A landscape with many valleys, sampled at points; each row gives a point and its height.
A ball rolls from a point to whichever of its 2 nearest points has the largest drop for the distance, and stops where none of them is lower. Distance is the straight distance between rows; heights are no part of it.
j_771 (h 442): [ 36   3 -38   6  12  12 -12  15 -12   0 -25   8 -44  29 -14  10  15  -4
  42 -16  17]
j_147 (h 786): [-23  -1  11 -10  33  -7   7  19 -23  23  12 -31  -5 -21 -10 -15   2 -29
  -9 -29  18]
j_437 (h 652): [  7   2 -19  25 -28   4  12 -29  14  26 -22 -11  63  18  17 -24  42 -19
 -29  30  -7]
j_186 (h 354): [ 17  30 -19 -15 -32  19   5  -2  13   2  31  13 -23  -4 -29   2 -21   3
  40  27   8]
j_578 (h 547): [ 11 -13   7 -18  28 -15   6  20 -26  -1 -14 -12 -70   5  18 -15 -16  18
  35 -50  18]
j_930 (h 658): [-32  29  11 -43  -4  39 -24 -24  80   4  37 -18  40  25 -20  41  13  23
  -5   4  -7]
j_699 (h 753): [ -5  -9   3  12  16  23 -23  -4 -15  16  -2 -18  -1 -33 -35  11  23 -27
  -6 -20 -23]
j_476 (h 524): [ -9  22  12  -3 -24  17 -16 -18  -4  16   7   4  19 -46 -10  -1 -31  -8
 -44  11  -6]
j_646 (h 338): [ 29  48 -30  -3 -13 -28  12   9  13   7  28  36  12 -53  28   9 -16  -5
 -11  35   3]
j_760 (h 576): [ -4  25 -32  30   4 -13 -49  25 -10  19 -22  20  11  36  32  -3  28 -25
 -39   1  25]
j_591 (h 723): [  8 -14 -19  -6  43 -37  15  13   6 -23 -43 -44 -15  41  35  28  20   7
   6 -55  -4]
j_53 (h 412): [-42  12  24 -19  15 -14  11   1  28  -7  26  13 -38 -14  14  33  36  10
  10 -54  22]
j_713 (h 492): [ -3  12 -18 -12  12 -12  32  36 -13 -17  -2 -38  35  -2  12  -6   4 -14
   4  17  -4]
j_576 (h 498): [ 15  13  -8  20 -14  -7 -27 -38  19  49  27 -16  12  47  -9 -22 -31 -17
 -60  42 -22]
j_926 (h 663): [ 34 -20 -13  -2  -2 -10  -3  29 -21  17  -3  45  28 -27  38 -69  24 -18
 -32  42  23]
j_95 (h 564): [-30  -1   6  10  25   4   9  18  12 -30   6 -42  21  -8  14  39  24   2
   0  23  -1]
j_19 (h 112): [  1 -28  28 -30 -19   0  59  -6 -16  -3 -19  -9 -37 -29   9   2 -26  23
  13 -61  14]
j_845 (h 622): [ 13  18 -11  -3  -2  16 -31  11  -3  19  17  25  10 -18  10 -48  36 -26
 -43  51  24]
j_768 (h 485): [ 13  15 -18 -10 -34  -6 -28  16 -13 -40 -11  23   4  10 -13  20 -25   0
 -24 -22 -36]
j_320 (h 809): [ -6 -16   1  29   9   5   7 -14  -6 -23 -18 -40 -10  32   4 -19 -26  19
  32  43   7]
j_922 (h 372): [ 13 -19  29 -18 -23  50 -16 -18  12 -31 -31  16 -37  -4 -20  29 -30  41
  -9 -14   4]
j_35 (h 559): [ -6  33  -9   4   9   6 -41 -19  17  20  28 -34  19  36  -6   6  -8  -4
 -29  35  -2]
j_196 (h 411): [-10  -9  -2 -11 -32  -4 -13  26 -39 -12 -23  33  21  13   9 -11  -5  -1
 -37 -39 -11]
j_946 (h 836): [-15 -16  26   2   4  36  -4 -33  13 -10  -4 -43 -42  13 -16 -26   0  34
  46  25   5]
j_878 (h 360): [ 13 -10  50 -25   1 -10  24  20 -18   5  34  20 -28 -47   0  22 -36 -16
  -9  -5  54]
j_40 (h 830): [-13  15  10 -32  24  28 -23  -5  14  22  13 -10 -53 -25 -15  12   2  27
  40 -35  27]
j_154 (h 852): [ -4   5  -5 -19  -6  35 -16 -25  46  10   7  14 -40 -13 -23  18  29  30
  65 -32  -6]
j_980 (h 662): [ 10  -5 -15  11 -38  22 -32 -22  14 -18  23  13  -7  19 -26  14  22  -1
   9   9 -49]
j_443 (h 569): [ 14  -4  -6  -9 -40  12 -16  -8  -9   8  23  30  24 -69  -4 -31   9 -20
 -42   7 -18]
j_44 (h 213): [ 10  10   3 -14  -1  15   6  24   1 -10  45  27 -27 -26 -13   1  35  -4
  58  18  31]
j_132 (h 401): [ 13 -26  -3  11 -24   1  -5 -31  11  14  33 -24   8  45 -40 -19 -38 -16
 -30  34 -56]
j_490 (h 661): [  9   7   5  -4   0  16  -5  29   9 -44  -4  34  -7  -2   4  47  23   1
 -13  13   7]
j_393 (h 709): [ 17 -19  -7  20 -10 -20  15  20 -22  11  16  55   0 -32  25 -38  59 -39
  -4   7  13]
j_104 (h 396): [ 37 -10 -29  24 -11 -17  -7   7   1   3   7   4  37  19  18 -42   6 -24
 -11  67 -41]
j_14 (h 266): [  4 -35  18 -18 -23  35  11   0 -20 -12 -50  -5 -44   9   3 -14  -7  35
   9 -37   6]
j_928 (h 879): [-19  11   2  11   8  33 -59 -27  65 -11  26  19  -6   7 -21  39  26  21
  37 -14 -13]
j_554 (h 649): [-11 -36  27  16 -23  11  11  12 -30 -11 -30  20  15  22 -10 -35   4  -9
  -9  24  19]
j_936 (h 475): [-20  19  21  12  18   2  -4   3  16  14  30  15  11 -60  17   4  -6  -4
 -49  38  17]
j_975 (h 552): [ -3 -36   6   2   0 -12  12   8 -49  -2 -16  -8   9  -1 -20 -28 -45  -1
  27 -13 -19]
j_155 (h 368): [  8 -15  26  23  -9  29  14 -17 -10   6  12  33 -18 -50 -29  19  17 -24
  20  14  16]
j_483 (h 780): [  8  15 -23  20  -4 -14  23 -17  13 -28  16 -15 -16  36   6   6 -50  20
  28  59   4]
j_701 (h 764): [ -1  11   2   5  -9  41  19 -38  33  14  18 -34  11  19 -27  -1  24  -5
  22  54  18]
j_47 (h 275): [ 14   0  24 -27   1  15  41  10  -9  -8  -4 -12  -9 -41 -18  18 -45   4
  -6   4  31]
j_537 (h 577): [-44 -15   4   0 -45   1  -1 -31   7 -31 -19 -30   3  31  15 -13 -25  40
  10 -30 -22]
j_529 (h 472): [-19 -40  25  -5  11 -53   4  26 -46   8  -5  20  40 -24   4 -37 -21 -11
   0 -14 -41]
j_204 (h 610): [ -3   6  -8  15 -34  21 -29 -14  30 -53   2  42 -30  28  -4  37  21  23
   4   1 -19]
j_479 (h 674): [ -4 -16 -18 -16  -7 -13  33  -2 -11  -1 -39 -29   3  11  11   4  12  16
  22 -66 -19]
j_543 (h 861): [ 24   5  -2 -17   6  64 -33 -34  34  18  -7 -29 -40  21 -20  -5  15  38
  49  -1   0]
j_217 (h 384): [ 28   3 -30  -7  11 -41  36  42 -17   6 -27  14  61  -3  28 -20   3 -21
  -8  26 -16]
j_794 (h 627): [  8 -10  -8  -5  31   0  18  30   9 -52 -16 -20 -11  -6   3  42  39   1
   8 -10 -11]
j_620 (h 463): [-36  22  -1   6   2 -21   7  -5   6  16  -7 -30  33   4  21  -2 -36   7
 -23  -7  18]
j_550 (h 745): [  2  10  11   1   3  18   2 -26  53 -21  40 -24 -11  26 -25  12 -38  28
  21  68 -12]
j_506 (h 626): [ -7 -11   2  19  37 -30 -27  39 -43  11 -37  18  31  26  20 -18   7 -25
 -39  -2   0]
j_569 (h 554): [-23 -25   9  25  44 -88  21  21 -30   8  -5   2  22  -3  13  -6 -10  -5
  21 -24 -33]
j_110 (h 471): [-31 -25  10   0  -1 -34  79   7 -17   3 -10 -22  35 -12   5 -25  -5  -2
  21 -16  -7]
j_148 (h 763): [ 20   9 -38  10  16  -6  -9   8 -15  10 -57 -35   3  63  24   6  20  16
  16 -39  10]
j_68 (h 598): [  2 -35   7  42   7  -3  -4 -14 -15  22 -37   2  34   4   3 -34  28 -29
 -20  34   1]
j_392 (h 422): [-10  20  32 -11   6 -16 -12  24  -8   3  44  46 -13 -57  26  14 -14   6
 -25   7  44]
j_961 (h 523): [-22   9 -12   8 -38 -11   3 -34   5   9  -1 -21  22  19 -10  -8 -56  24
  -2 -13 -22]
j_783 (h 695): [ 14   7 -26  32 -13  -2  14 -31   6  30 -36 -27  51  36   7  29  21  -2
  -4  -2  -3]
j_31 (h 343): [ 38  -8   2 -19 -25  49  10 -12  25 -15  -3  24 -21   6 -41  20 -14  16
  13  27  -1]
j_85 (h 731): [ 10   3  -5  12  -4  30  10 -32  22   2 -30 -39  16  22 -20  28  -1   6
  -5  17   3]
j_516 (h 808): [-15   9  36 -37  37   9  -1  21  -7  20  28  -6 -49 -18 -28  -9   6 -19
   1 -41  45]
j_745 (h 486): [  2   4  19 -13  23 -32  18   1  -8  -9  -6  11 -52  -1   5  24   1  -8
  -1 -76   8]
j_445 (h 714): [  0  14 -18  19   6   9 -51 -11  12  -3  15   5  10 -12  -6  19  58 -21
  -3  -7 -32]
j_806 (h 323): [-43  38  12 -29  13  25 -14   2  47  -2  14  15   0  14   9  33  37  37
   2 -23  37]
j_114 (h 339): [  5  24  -4 -10  29   8   2  35  -4  -2   7   2 -36   7  -4  12  16  -1
  29  12  45]
j_559 (h 553): [ -2 -14   1  17 -36   3 -26 -11   2 -53  -2  22 -28  36  -2  18 -43  23
 -10   4 -35]
j_729 (h 603): [ 21 -16  -9  -8   7 -17  18   2 -46  20  -5   9 -27  -6 -24 -15 -32 -18
  39 -42  15]
j_648 (h 366): [  2 -27  -1  21  35 -59 -11  10 -33  43   2  30  24 -37  29 -52   5 -15
   1   2 -21]
j_957 (h 535): [  7 -15  -1  61   7  -1  -9 -14 -18  13  -4  29   2   7  10 -35  -6 -27
  -6  64  27]
j_886 (h 208): [ 29   2 -23   0  -8  -2 -14  -3  25  -3  48 -24  20  23  -2 -27 -12 -16
 -23  67 -63]
j_711 (h 628): [-25  -2  -7 -17 -13  17 -15 -16   8  -6 -27 -47 -19  10  18   6   3  55
  16 -64 -27]
j_709 (h 615): [-14  -8  -6  30  53 -62  14  18 -15 -10 -26  -4   5  14  30  34 -31   2
  -4 -30 -13]
j_816 (h 570): [ -6   9  15   2   5  10  -4   5   1 -15 -17  -1  33 -18  -6  38 -17  -3
 -65  -1  -9]
j_948 (h 609): [-11  39  -2 -29  14  35 -41  -3  32  25  21 -29  46  12  -8  27  35  -8
 -24  14   7]
j_644 (h 522): [ 25  40 -41  13   1  20 -25   0 -10  29 -17   4  -4  34  -8   8  26 -30
   2   3  23]
j_867 (h 198): [ 24 -13 -17  22  43 -46   6  14 -18  15 -18  25  32 -47  29  -3   0 -23
 -19  22 -12]
j_963 (h 690): [-12 -40  21  30 -39 -18  12   6 -46 -12   7  43  -8 -15  10 -31  18 -24
  19  -6  21]
j_901 (h 330): [  2   8   1 -28 -13 -34  -1  33 -38  17  -9  38  52 -10  28 -29 -31  -8
 -43 -20  -6]
j_227 (h 704): [ -9  12   7 -36 -13  39  -8 -22  44 -25  20 -29   8  15 -32  12 -14  32
  10  12 -30]
j_78 (h 457): [ 27 -10   1  43 -18  19  -7 -22   3   7  16  45 -23 -10 -27  -2   2 -23
   3  48  -1]
j_647 (h 378): [-24 -37  33 -10  26 -53  73  -5  -7  -8   1 -20 -16  -8   1 -21   7 -13
  18 -57  -7]
j_965 (h 214): [ 30  42 -28 -31 -20 -31  -8  35 -22   9  17  29  18 -32  21  -2 -26 -11
 -18 -19  -8]
j_407 (h 258): [-15 -12  24 -29  19 -12  60 -12   5   1  18 -37 -41 -31  -1   0  -9   1
  29 -44  18]
j_710 (h 402): [-39  29   5 -10  -6   8  12  -1  17  -6 -14 -26  -8  22  18  11   2  33
  -4 -12  38]

Call two points neighbours if one is among the 2 nearest of the other. Go from one point of each pair to the other, from neighbour to neighbour, staying as low as possible. Name the highest point that can't be avoided.
j_867 / j_19 -> j_713
j_19 / j_31 -> j_922
j_44 / j_31 -> j_186
j_965 / j_44 -> j_936

For each start below, name every point that the ball comes to, in order.
j_928 -> j_204, j_559, j_768, j_196, j_901, j_965
j_543 -> j_946, j_320, j_483, j_550, j_227, j_930, j_948, j_35, j_576, j_132, j_886
j_591 -> j_479, j_711, j_537, j_961, j_620, j_710, j_806
